Points on a hilly landscape, in no order, each with its height.
A climber steps from a point to the highest of its 2 nearest points, and stops where none of them is higher. Distance is the straight distance between rows; heights are no part of it.
ruzof: [179 109 155 136 124 114  97 155 166  94 109 141 112 130  82  95 194 119
 128 109 134 167 194 144 153 164 118 121 150 118 107 140 144 145 127 120]  h=321
Zurov: [169  93 127 133  88 116 178  92 189 123 123 137 129  99 136  86 113 125
  91 115 146 127 150 140 144 157 108 170 126 157 152 103 126 216 123  87]  h=97
Vis: [165 139 124 151 100 132 125 128 151  82 102 161 175  64 143 117 137 141
  90 111 148 114 134  86 169 163  74 174 148 130 169 137 124 203 133 104]  h=130
Vok: [105  89 133 107 141 114 187 105 158 157 110 143 135 133 129  68 172 157
 113  91 133 158 131 170 110 160  85 193 131 112 166 155 101 147 109  89]  h=644
gukuf: [ 98  88 100 122 159 115 142  97 140 139 107 131 143 135  97  81 135 101
 115 132 137 158  93 159 123 150 105 177  73 134 170 138 125 152 133 101]  h=599
nuto: [137 150 120  61 120 108 119 132  60 185 106  75 128 106 118 162 121 134
  86 118 158 155 124 139 103  72 152 104 104 170 148 116  97 106 141 142]  h=392
miva: [155 107 148 157 133 139  91 114 159  37 102 200 140 129  95 124 121 127
 134 148 119 127 100 121 135 175  95 117 112 104  99 116 152 168 155 157]  h=415
mev: [112 149  91 135 113 134 142 120 137 135 132 162  97 117 129 130 164 104
 126 123 123 114 168 198  95 114 165 140 111 141 185  51 153 177 149 166]  h=604
banu: [118 146 152 125 179 121 102 147  96 136 132 105 161 148 123  98 127 104
 168 134 172 126 102  44 138 144  75 135 110 121 129 152 143 140 112 102]  h=409
zas: [109 133 111 178 145 159 142 115 120  84  91 185 164 145 141 120 119 103
 113 152 115 157 109 166 123 103 136 150 103 127 154  95 139 129 129 152]  h=456
Rukaz: [ 59  95 112  84 141 132 182 137  94 165 125 113 138 146  88 126 147 125
 137 135 168 159 126 214  94 117 108 140  80 118 152 128 137 128  96  95]  h=572
Rogil: [166 103 178 140 181 110 133  86 173 135  91 141 121 148 136  51 124 106
 165  84  90 134  90  63 116 163 109 134 126  87 100 151  89 156 115 141]  h=288
lugu: [129 138 112 138 134 152 181 175  81 157 132 155 124 189 154 188  91  91
 178 142 131 148 138 159 104  59 131 124 140 131 102 144 161 104  92 145]  h=573
luri: [ 99 122 128 112 143 102 147  80 177 158 122 137 155 105 147  88 164 136
 109  64  95 126 182 141 115 141 112 190 139 108 211 176 124 122 101  89]  h=698
biza: [107 139  63  78 111 138 131 162 120 194 145 145  97 134  77 133 125 120
 128 132  72 118 149 153 120 112 109  74 118  74  77 133 117  95  50 145]  h=357
selir: [119 116 159  82  88  96  98 112  67  79 138  97 172 164 116 129 117 135
 117 124 130  85 101 152 143 154 145 112 149 160 133 125 118 131 147 134]  h=561
duzez: [100 114 160 143 170 150 122 141 121  61  89 186 143 181 114 131 129  95
 141 146 100 185  99 182 122 138 148 120 113  81 125 108 136 100 120 187]  h=489
ledi: [146  98 152 119 164  94 185 112 166 144 139 120 146 156 153  62 130  92
 186  85 118 153 116  94 114 159 122 136 138  93 110 165  89 159  87  91]  h=311
sezok: [ 94 162 115 118 120 115 118 149  74 150 124 123  85 121 102 112 158 148
 200 162 131 109 102 118 154  84 119  98 125 148  58 134 121  90 107 126]  h=476
fotab: [101 138  96  97 132 114 113 126  53 193 156  38 154 136 150 144  87 116
 108 137 147 133 118 101 145  81 139 131  93 164 153 132 111  96 147 113]  h=412
lif: [146 123 126 106 138 142 139 110 145 148  91 148 104 126 113 157 146 167
  60 119 146 147 111 166 111 103 108 125 118 114 130 152 109 118 113 142]  h=295
kene: [127 168 128 151 111 151 135  98 136  86 125 119 142 109 189 158 105 137
 137 142 129 108  89  98 159  94 119 150 108 128 160 116 152 174 185 136]  h=184
Vep: [ 79 126 164 135 166 135 142 125 132  75 133  98 196 120 167 100 145 113
 146 118 149 159 106  85 121 179  95 165 116  98 198 113 141 164 183 107]  h=641
tago: [151 161 121 167 148 142 168 180 149  99  86 160 123  66 143 118 200 135
 156 149 162 148 113 113 155 109 125 114 149 147  87 127 123 133 120 110]  h=293
Fumo: [152 130 132 148 141 137 163 185 108 121 121  98 178 135 162 130 115 146
  90 114 167 216 151  88 114  93  96 154 144 156 129 169 136 141 137 103]  h=316
gepa: [180 101 216 139 146  98 153 146 189 113  93 148 110 118 157  84 124 124
 143  83 110 161 182 102 128 138 132 156 167 145  81 186  99 119 106 134]  h=370
fipu: [114 124 112  90  59 123 115 118  59 122 140  59 147 101  93 160 128 155
 114 145 139  87 109 150 131 131 156  86 135 154 105 126 108 122 145 118]  h=589
bupa: [142 152 168 112 124 113 132 133  55  70 137 124 205 165 173 158 110 110
 130 144 118 146 112 154 127 100 194 111 137 173 103  99 130 111 172 163]  h=358
voma: [ 99 158 115 103 154 137 149 135 121 144 124 162 102 177 118 167 117  80
 162 142  96 163  70 160 110  89 122 106  88  67 121  93 135 113 106 190]  h=574
gade: [132 190 101  70 107  77 123  88 106 147 118 151 141 123 118 113 157  84
 116 119  78 101 149 149 130 105 132 135 120 116 150  54 103 145 119 157]  h=493
zigab: [ 97 106  96 137  92 153 118 134  89 134 163  90 122 152 123 141  88 170
 113 163 108  75  60 144 133 128 148 118 139 124 102 174  98  68 138 105]  h=661
Manip: [144 134 126 108  89 144  82  93 158 145 157 119  82 140 121 142 120 132
 133 127 101 107 160 128 160  92  99 104 124 140 122 121 144 115 163 135]  h=235
supog: [ 97 139 144 129 159 119 107 114 152 198 125 139  77 111 138 142 115 141
 157 121 131  82 122 101 113  72 129 120 135 127 148 129 137  97  83 113]  h=570
zon: [135 150 101 112 143 127 155 132 151 210 111 114  93 127  79  93 174 142
 153  87 135 138 170 159  85 119 128 138 140 110 130 148  90 106  52 133]  h=492
nor: [ 99 104  94  94  58 122  92 124 107 142 166  40 107 121  93 150 137 178
 106 134 111  84  92 172 132 127 142  88 109 114 120 183 119  82 137 108]  h=623
buke: [169 136 120 127  93 106 124 119 177 145 127 142 114  72 114  69 175 142
 122 113 111 116 193 145 187 113 112 162 147 183 112 130 125 131 109  80]  h=252
fove: [199  99 120 101  92 148 171 127 147 121 125 122 135 168 114 112 115 117
  86 107 130 139 144 171 128 162 135 134 150 115 113  93  71 151 111 138]  h=251
beku: [148 169  86 173 157 118  88 192  83 106 101 147 115 100  63 149 152  87
 152 153 137 146 122 102 120 123 139  76 115  79  85  80 106 121 102 136]  h=485
zoluz: [ 88 139  79 114 129 141 128 110  73 169 164 119 149 126 177 182  78 104
 111 153 121  73  95 122 124  83 144 151  84 137 200 110 157 155 142 104]  h=472
dun: [ 55 110 162  97 201  92 120 117 139 143 122 114 156 126 105 146 188  87
 118  89 120 145 132 146  71 167 129 135 107 101 182 131 156  98 120 120]  h=514
paz: [ 82 114 142 126 141 116  96 128  92 201 175  50 141 142 186 171  89 144
 109 124 118 116  72  87 116  72 136 107 113 122 171 171 122 101 128  95]  h=432
tider: [137 115 179 111 131  90 123 120 124 158  94 120  87 125  99 102 134 157
 168  99 157 119 144 146  85 126 144 137 149 174 145 149 141 148 131 131]  h=218
Vafu: [109 169  88 128 102 120 111 120 119 101 127 171 177 104 154 118 112  84
 130 138 133  74 131  83 167 125  87 174 120 117 185 109 176 177 117  98]  h=162
bifa: [108 105 142 205 138 126  85 116  90  74 121 181 140 117  86 153  93 138
 113 160 139  66  73 109 133 164 112 115 112 135 120 167 169 129 176 102]  h=481
sopus: [122 118  98 153 104 173 156 127 148  98 110 176 152  98 184  90  91 152
  92 147 114 121  78 121 167 115 105 177 125 160 145 170 126 155 118  98]  h=395
Ven: [129 135 137  71 139 115 119 107  63 145  78  90 179 127 140 172 110 128
  27 119 149 176 110 114  95 104 137 133 102 139 176 110  67 121 160 142]  h=371
giraz: [127 159 163  59  76  98 126 135  81 106 132  98 103 136 122 127 184 163
 170 140 127 118 117 139 178 110 129 103 143 149  64 139 100  91 128 139]  h=503
Mamal: [122 133 126  91 124 138 154 166 166 190 143  93  82 161  87 107 164 128
 174  95 119 164 215 169 103 121 138 117 146 104 119 139 146  99  92 164]  h=449
Mota: [187  87  76 177 113 150 162 156 158 123 163 145 119  88 167 132 128 114
  75 146 119 170 137 135 172 109 136 113 115 137  28 118 106 104 130  94]  h=256
radov: [ 81 126 152 108 166  64 153 116 126 157 157 171 124 118 162 133 175  97
 149 102 110  67 131 151  57 136 188 131 136 138 187  87 148 149  99 115]  h=684
sib: [ 73 143 130 178 135 163  97 141 146 104 198 110  74 128 117 156 121 146
 201 143 107  92 140 101 110 169 158 101 125 100 114 120 188 114 184 170]  h=678
larat: [ 82 145 113 124 148 138 125 101 121 178 181  89 152 134 213 178  85 120
 130 123 129  73  70  88 108 112 106 137 139 116 212 136 142 123 111 101]  h=452
nili: [156 124 178  43  76  73 120 119  67  99 102  95 153 159  80 115 148 137
 154 116 148 125 132 130 138 140 122 113 143 154  92 139 108 136 137 127]  h=532
nezu: [136 118 152 137 180 101 139  87 154 173 129 100 140 132 176  84  73 123
 137 102  93 119  78  50 134 119 113 146 143 112 112 155  77 119 115 132]  h=267
Sok: [ 89 100 112 151 173 133 151 169 154 141 141 105  87 162 105 113 123  98
 195 155 132 157  88 128 102 170 165  92 127  64  92 134 117 107  75 127]  h=453
Filu: [111 128 121 115 135 119  89 157 163 114 179 100 129 153 137 153 122  74
 139 127  86 162 181 110 166 135 130 100 148  65  98 154 163  63 117 152]  h=522
Mipa: [173 135 165  99 128 100 162 123 164 151  68 145  62  91 103 142 175 172
 138 118 167 134 132 123 107 137 137 115 174 145 102 136  73 132  97 118]  h=303
Bafif: [ 91 126 113  90 126 116 119  84 101 163 134 165 131 151 172 177  89  97
 113 134 127 115 116 149 120  43 112 148  67 165 185 121 170 120 118 121]  h=500
bogi: [ 85 117 134 182 122 114  93 163  54 142 148 132 144  94 109 182 123 140
 131 154 153  44 111 131  93 135 159  95 140 164 135 132 165 131 151  95]  h=581
lome: [105 152 136 151 153 157 165 164 139  92  89 203 100 175 119 148 155  80
 185 143 123 191  98 172 101 122 116 110  92  71 111 115 143 130 111 155]  h=529
bure: [171  96 136 146 116 148 115 158 130 102  98 162  83 163 102 131 140 117
 112 139 126 209 108 137 155 141 106  89 115  97  57 124 141 107 155 170]  h=364
bifu: [149 106  73 126 112 119 137 151 140 124 163 150 134 142 176  92 109 103
 111 154 112 127 125 149 160  95 136 126 132 124  60 152 128  98  95  97]  h=291
toba: [133 118 164 123 131 104  91 128 136 159 134  93 111  70 133 134 115 170
 113 112 162 127 176  90 118 120 104 131 122 179 177 152 161 165 170  97]  h=266
sot: [177 102 135 115  72 100 157  85 141 148 134 117 111 136 147 102  91 141
 137 125 137  85 120 116 146 132 127 148 143 164 121 109 110 182 157 101]  h=82
pala: [ 89 151 116 137 150 117 123  99 164 151 146 145 174  88 159 121 133 140
 112 113 125  82 143 110 126 133 117 176 147 139 199 142 126 134  85  91]  h=650
Diz: [ 66  92 155 117 185  76 150 133  90 173 168 118 188 122 143 126 165  92
 115 111 127  93 137 149  79 143 180 142 154 137 201 103 108 123  88  79]  h=645
zatur: [ 99 126 113 163 167 146 152 162 162 139 119 172  72 157  90 133 116 103
 207 153 133 170 100 136  99 144 138 109 108 103 100 115 166 118 123 140]  h=490
Niva: [176 181 125  67 107  97 113 120  74 156 115 151 111 120 135 140 129 132
 141 139 123 115 205 118 147  73 108 132 146 185  67 114  79  99  96  96]  h=386
gile: [120 141 104 128 113 142 158 132 124 108 137 153 176 160 168  44 146 114
 131 153 103 142 105 145 180 106 159 179 130 169  92 153 114  99  99 121]  h=318
kep: [149 141 122 150 163 137 180 133 162 148 155  84 149 119 187 121 107 159
 116 124 123 153 112 116 126 121 184 140 183 105 134 117  60 108 112 132]  h=234
nevuf: [122 134  85  90 101 128 132 171  91 141 132 126 127 155  90 150 115 130
 111 141 148 122 133 147 116 126 116 106 122 108  67 155 115 107  75 119]  h=315
nilu: [143 113 124 150  85  99 115  99 151 129 130 132 134 111  93  57 180 113
  96 105 117 121 188 159 167 151 135 157  92 174 159 104 142 159 158 105]  h=225
leke: [144 110 113 122 108 136 122 104 130 162 124 121 101 112  92 161 100 143
 102 149 157 132 159 148 115 107 100 105 102 148 138 112 154 136 140 136]  h=264
totez: [122 156 102 117 115 138 146 128 113 153 150 134  89 158 145 156  96 108
 203 148 105 116 127 140 136  73 123  89 119 106  91 103 137 111 108 173]  h=617
nesi: [155 120 126 116 131 161 168 184 153 145 129  84  99 164 124  86 145 113
 163  91 147 207 174 125 134 120 109 141 162 124  95 153 150 109 111 151]  h=407
gitu: [164 159  75 134 113 147 127 114 129  76 102 143 174 114 139 117 133 101
  98 151 162 102 113  85 160 132  76 144 133 107 139  93 118 176 117 114]  h=146
nutir: [110 131 144 116 145 118 144 110 141 140  96 136  86  96 150 179 177 165
 107 146 147 147 102 162 114  69 147  99 105 151 139 142 116  83 125 124]  h=271
rezo: [103 114 154 197 120 155 110 143 109  69  95 203 149 118 131 121 105 162
 127 177 129 133  64 113 144 139 112 146 103 161 104 179 152 132 167 137]  h=454
bino: [119 104  95 176 135 164 170 121 167 102 137 183 146 148 184 154  77 101
  96 158 119 135 101 144 135  99 118 152 110 118 141 158 147 117 130 102]  h=423
fosef: [123 125  76 143  93 157  73 116 137 120 156 133 118 149  94 120  86 134
  96 146  82  80 103 128 136 172 153  89 158  67  96 120  93  86  98 173]  h=583
sel: [ 89 138 135 112 138  85 126 121 123 130 175 164 110 117 154 138 159 129
 145 134 111  90 166 172  79 125 204 102 117 149 173  88 179 130 162 156]  h=643
suvol: [166 161  78  50 103 126 113  99  97 193 146 110 173 118  91 131 108  70
 104 109  94 115 192 144 137 107 133 121 120 122 135  62 107 127  88 168]  h=455
zilub: [107 125 126 125 146 141 126  83 164 142 139 107 125 123 158 115 117 139
 142 125 130 142  73  91 155 117  98 154  94 126 148 137 145 134 165 129]  h=195
Muzir: [ 86 113 107 146 122 154  76 127 156 124 205 106 115 155 156 132  90 111
 141 134  78 103 159 128 160 110 144 108 136  93 113 170 185  63 136 129]  h=585
Vug: [162  63 169  98  90 131 122 143 159 148 104  91  50 158 108 124  88 203
 156 131 151 102 135 135 105 159  92 108 150 143  86 163 126 157 134 123]  h=57
tabev: [171 167 104 162 122 166 162 160 179 102 109 178 129  71 130  84 201 164
 109 127 139 136 122 139 146 136 133 155 169 139 105 119  79 115  80 124]  h=310
Zub: [151 115 173 113 150  91 142 154 184  91 132 194 125 131 179 118 112 108
 142 112 112 168 133  97 151 116 131 148 163 117  84 188 142 113  90 115]  h=406
Zed: [171 107 108 151 100 141 180 164 173 104 114 181 177 102 200  58 100 138
 100 140 108 141 103 149 133 141 122 166 163 160 126 141 101 177  82  96]  h=375
zaf: [ 81  90 165  91 186  93 143  69 147 126 105 136 129 118  99 112 159  87
 111 102 130 161 116 150  78 165  84 147  91  99 177 128 136 149 162  84]  h=556
kefor: [154 126 111 217 109 194  91 143 142 119 160 134 113  88 145 156 110 136
  99 143 113 128 157 109 171 108 121 128 124 129 100 150 159  91 161 135]  h=569
zedu: [111 180 162 123 142 107  89 121  65 122 138 121  69 119 129 134 148 144
 206 150 102  96 159  85 164  76 102 108 112 176 101 118 136  68 105 132]  h=450
giz: [118 154  79 161  91 169 115 133 103  89 133 133 131 149 121 140  92 172
 127 152 113  67  55 127 133 151 133 121 157 100 120 130 107 118 116 134]  h=631
kipa: [128  98  86  90  50 101 107  91 112 139 128 112 135 149  46  69 140  88
  93 125 104 110 150 186 166 153 135 148  84 148 136  93 130 156 136 122]  h=196
gilen: [156 118 170 161 123 154 127  99 170  64  78 159 121 124 137 137 106 180
 131 141 129 123  84 101 121 171 113 122 135 138 141 118 139 193 186 148]  h=389
daz: [106 154 106  82 115 144 115  93  97 131 127 161 157 146 124 121 129  84
  78 123 103 115 137 158 129 113 114 173  97 114 191  85 123 154 137 178]  h=527
kamir: [160 175 162  70 143 107  79 120  53 149 139  92  85 126 139 168 115 148
 172 151 111  86 190  68 138 102 111  82 137 175  66 108  94  70  96  87]  h=419
lat: [145 122 136 135 120 126 161 139  89 101 112 132 183 158 146  44 137 116
 117 147 124 180 113 163 159  94 183 174 113 203 108  94  95 111 144 113]  h=332
tevu: [184  97 143 144  66 115 120 105 166 105  97 123 152  86 153 110  88 161
  58 126 121 105 139 103 170 185 102 145 156 171 170 121 122 219 151 102]  h=114
Gaz: [102 164  98 127 120 118 145  85 132 116 129 156 159 107 190 128 114  86
 130 138 114  78  84  82 147 114 129 161 100 138 188  77 125 185 145 131]  h=175
Lizi: [148 148 139 158 123 113 112 133 122 142 153  82 134  81 169 133 115 122
  99 116 154 131 196  82 149 106 131 151 104 180 166 112 180 152 213 136]  h=285
Mazag: [158 134 149 140 137 107 119 150 143 134 108 145 137  88  91  74 181 138
 127 111 167 145 211 129 137 124 103 164 139 186 125 160 157 137 103 102]  h=280
Sukek: [ 73  95  94 119 175 106 166 141 108 188 144  90 154 129 104 119 123 102
 114 128 155 136 125 174  75 122 159 134 103 143 181  85  98 126 101 103]  h=609
Natof: [170 118 117 156 104 165 166 171 151  56  93 192 191 103 165  89 151 153
  56 119 116 174 136 182 147 143 152 175 148 157 127 122 104 136 107  98]  h=353
Lef: [152 168 160  84 118  98 119 135  45 123 124  80 179 124 155 168 111 136
 121 120 145 144 144 115 143  90 161 126 141 185 118 111 100 111 147 129]  h=373
Nupo: [135 155 121 153 145 133 148 143 128 148 131  59 156  94 166 132 131 141
  92 122 165 201 156  91 143  95 134 138 108 150 173 130 130 126 178 128]  h=300
vabe: [108 127 157 165 158 144 112 153 121  99 110 150 146 155 119 111 140 157
 161 167 159 131  72  94 123 147 106 136 138 126  99 173 141 133 131 123]  h=433
sinez: [162 100 152  78  85 112 162 118 134 148 146  57 106 178 122 120  78 161
 173 121 152  79 134 102 119 161 109 113 161 133  98 130 112 188 130 118]  h=71
Fulad: [136 123  79 159 148 154  86 116 180 123 163 108 116 105 118 128 114 131
 128 144 110  73 117  76 133 161 160  83 150  64  89 102 102 109 127 158]  h=540
nedag: [120 162 101 194 138 186 102 142 149 130 154 156  73 105 149 151 118 140
 169 159  95  94 126  79 147 116 103 118 145 121  94 161 126  67 119 135]  h=619
vepap: [ 76 130 136 165 190 157 140 133 168 113 189  99 174 123 186 143  95 114
 141 118 134 122  95  90  94 183 105 153 142  87 196 118 177 164 166  95]  h=618
Tizit: [178 115 135 144 152 117 102 181 104  90  90 160 119 123  71 148 121  73
 111 157 159 190 155 116 133 140 134  78 125  84  74 124 122 102 111 150]  h=425
Gula: [ 93 104 182 116 148 128 129 115 155  63 117  94 150 159 123 103 151 134
 153 109 133 161 112 135 130 193  99 147  95 115 152 142 166 168 190 130]  h=671
Bive: [167  90 172  99 124 124 146 170 150  91 133  90 116 164 112 111 171 117
 144 114 155 202 183 143 144 174 145 122 137  88  78 170 141 117 117 136]  h=368
lezad: [124 135 165 158 123 159 118 130 153  93  74 124  87 125 100 141 134 205
 142 132 165 142  73 129 115 151 131 111 159 142 117 134 111 153 148 183]  h=372
reni: [136 122 114 206 101 173  97 121 170  71 154 184 131 113 109 170 138 131
  97 112 102 145 147 139 168 147  91 134 117 114 140 146 205 106 180 136]  h=515
gonog: [173  86 124 171 105 143 135 144 159  64 116 172 118 133 116 185 108 136
  78 136 133 149 133 147 136 166  93 116 116 113 110 147 172 159 174 128]  h=461
tolik: [100 129  94 157 145 125  63 105 195  96 165 132 141 130 106 103 120 125
 151 114  86  85 110  85 138 192 129 103 130  73 129 141 150 133 136 122]  h=587
puru: [105 172 104 153 157 125 108 158  57 109 130 125 135  68  94 197 164  82
 148 152 151 106  97  92 106 131 144  70 103 112 136  66 122 122 125 145]  h=523
vafo: [140  88 154 176 134 169  84 137 168  84 122 108 137 148  78  97 122 140
 121 108 143 163 149 141 113 205 114 132 119 104 148 126 171 168 194 141]  h=719
tupa: [150 107 170 114 160  96 185 151 167 137 103 117 105 128 175  92 159 123
 146  96 135 206 131 119 109 153 151 143 151 105  84 178  83 110  86 111]  h=339
vuk: [120 149 152 153 120 168  97 137  91 123 161  83 110 125 116 178  92 162
 158 132 137  83 143  94 112 141 135  99 162 111 118 119 147 117 159 175]  h=642
Sug: [102 112 137 150 142 114  63 116 101 108 118 151 118 131  72 127  97 122
 127 162 134  87 109 123 107 161 142  99 105 139 112 117 136 142 156 146]  h=516
gugag: [ 78 107  97 109 125 121 136 130 153 170 154 133  85 176  98 128 103 109
 170 151  73 119 101 155 127 141 146 104 115  56 106 149 132  83  52 134]  h=408
bot: [127 127 165 117 154 103 131 157 183  94 155 137 126 118 160 146 161  93
 130 116 113 175 185 103 146 142 137 123 151  62 121 188 146  82  92 115]  h=459
Ruzek: [171 152 155 103 127 129 147 146 113 119  87 110 173 146 149 151 114 148
  87  97 170 164 159 102 115 106 100 164 159 157 177 130 131 172 149 132]  h=334
Fom: [139 117 202 112 162  63 171 111 123 173  90 102  86  98 129 161 182 164
 125 120 150 171 107 139 102  97 166 109 123 180 148 129 105  97 141 122]  h=253
latum: [146 149 178 114 151 128 130 146 101 112  78 120 177 122 132 192 128 154
  36 119 168 199 139 135  94 105 150 139 144 143 178 117 117 122 164 141]  h=352
Zotup: [106 131 141 138 131 111  98 149 109 126 187 109 144 120 136 175 106 143
 143 107 131  36 146 114  76 156 174  95 170 129 158 129 157 144 139 127]  h=611
sebu: [146 174  83 119  80 141 128  92  84 108 125 176 137 132 107 164 128  96
 100 137 108 109 149 191 132 105 146 126 102 127 154  53 156 173 165 203]  h=565
gad: [181 173  73  79 143 114  99  89  95 179 115 173 152 132 129 151 101  89
 110 139 121 110 201 123 155  83 133 131 144 154 105  65  95 112 117 121]  h=414
Basu: [139 154 159 138 114 120 133 127  93  84  90 153 185 150 165 119 121 149
  87 150 114 168  94 172 141 101 206 155 150 200 119  99  92  94 151 149]  h=345
sezev: [161  91 136 162  98 167  79 147 137 104 133 129 102 182  58 134 105 107
 135 112 122 127 156 154 125 171 136 101 124 109 114 122 176 143 151 178]  h=646
nik: [111 169  94 149 117 172 120 120 127 116 150 146  79 140 147 169 117 134
 202 149  99  99  88  82 163  94  78  81 128  58  77 134 118  90 133 152]  h=666
fopi: [ 95 113 109 154 127 154  65 113 164 126 194 106 102 143 125 131  94 131
 168 135  85  59 128  94 142 152 111 111 109 108 112 155 191 117 181 144]  h=638
fup: [108 145 123 138 182 128 133 161 133 210 119 115  71 122  91  92 137 130
 194 106 154 106 146 110  92 108 155 136 163 133 121 134 110 108  76 121]  h=530
lurob: [119 162 137 128 129 131 136 135  99 148 133 151 138 150 158 169  98 123
 142 135 149 127 154 134 135  55 118 149 130 151 154 138 184 132 115 122]  h=536
Zopez: [167 107 114 154 132 187 119 144 143 112 102 119 116 149 100 136 118 142
  86 133 150 176 119 135 122 147 113 128 114  89 107 129 107 124 131 176]  h=326
tuda: [174 113 111  55  77 121 143 124 111 166 141 111 143 169 107 109 104 111
 127 109 131 133 167 159 130 143 122 144 146 126  83 142 103 140  90 122]  h=281
gakaz: [123 145  96 170 110 145 151 146 141  68 112 147 168  85 128 123 200 175
  79 131 141 153 119 184 159 140 143 143 135 132 118 129 108 114 111 112]  h=331
zove: [114 102  77  66  79  96 123  64  93 170 123  62 137 120  96  90 149  89
  83 125 128 139 134 140 162 130 106 141  64 139 169 119  99 143 150 112]  h=170
Nebe: [138 124 196 100 147  50 166  80 132 182  58 139  76  97  97 119 185 159
 142  82 164 128 106 131  84 118 133 123 110 161 131 144 106 159 112 115]  h=236
Fod: [143 107 111 197 102 183 108 139 145 106 185 118  86 151 100 124  76 111
 173 148 103  95 142 133 111 145 156 101 132 116 102  86 164 137 165 173]  h=636
Sen: [139 125 143  99 118 131 133  76 156 137 124  93 117 156 126 109 145 138
 109  90 103 129 145 124 148 136 107 141 126 120 146 124 130 141 150 161]  h=212
mifeb: [ 90 139  97 134 155 115 100 117  67 140 155 128 144 102 109 162 111 100
 134 144 139  37  83 102 109 147 146  74 109 137 147  91 124 150 143 136]  h=552
lifo: [184  95 137 129 126 154 185 108 170 119 134  76 144 147 175 103 106 124
 102 109 110 155 118 146 120 166 152 142 161  81 143  74  39 119 122 154]  h=232
sonu: [172 103 151 119 102 126 123 155 122 115  63 132  66 122  77 120 163 208
 160 150 168 101 121 137 114 146 129  92 176 135  50 123  90 147 113 114]  h=328
subi: [ 48 103 157  74 142 137 139 134 120 147 131  86 129 134  64 141 172 130
 115  98 162 165 137 188  68 171 110 123  91 108 185 128 147 128 129 121]  h=535
rola: [138 114 156 176 113 171 121 165 127 120  98 146  44 132  68 120 135 214
 159 148 155 117 138 143 102 151 126 101 171 159  82 159 137 120 133 151]  h=351
zera: [ 75 160 125 154 142 132  78 128 123 175 148 155 131  65 153 169 148 151
 116 109 121  66 121  90 106  90 125 145 128 155 180 154 162 110 103  87]  h=612
tipak: [134 148 111 134 184 118 137  93 157 146 154  92 153 104 204 137 124 105
 103 106  95 153 116  64 155 111 143 128 147  96 132 120  81  96 127 116]  h=250

For each start below, name the point where the climber stops.
buke -> luri
kep -> sib
sonu -> nik
Niva -> zigab
lifo -> lome
tago -> lome

Call two points neighbours if one is among the 2 nearest of the other. Go from one point of each pair to the other, from neighbour to neighbour, staying as high as possible. Name the lowest point that can't be avoided.
zigab, nik -> larat
radov, lome -> Niva
vafo, sib -> Fod
luri, radov -> dun
zigab, sib -> Fulad
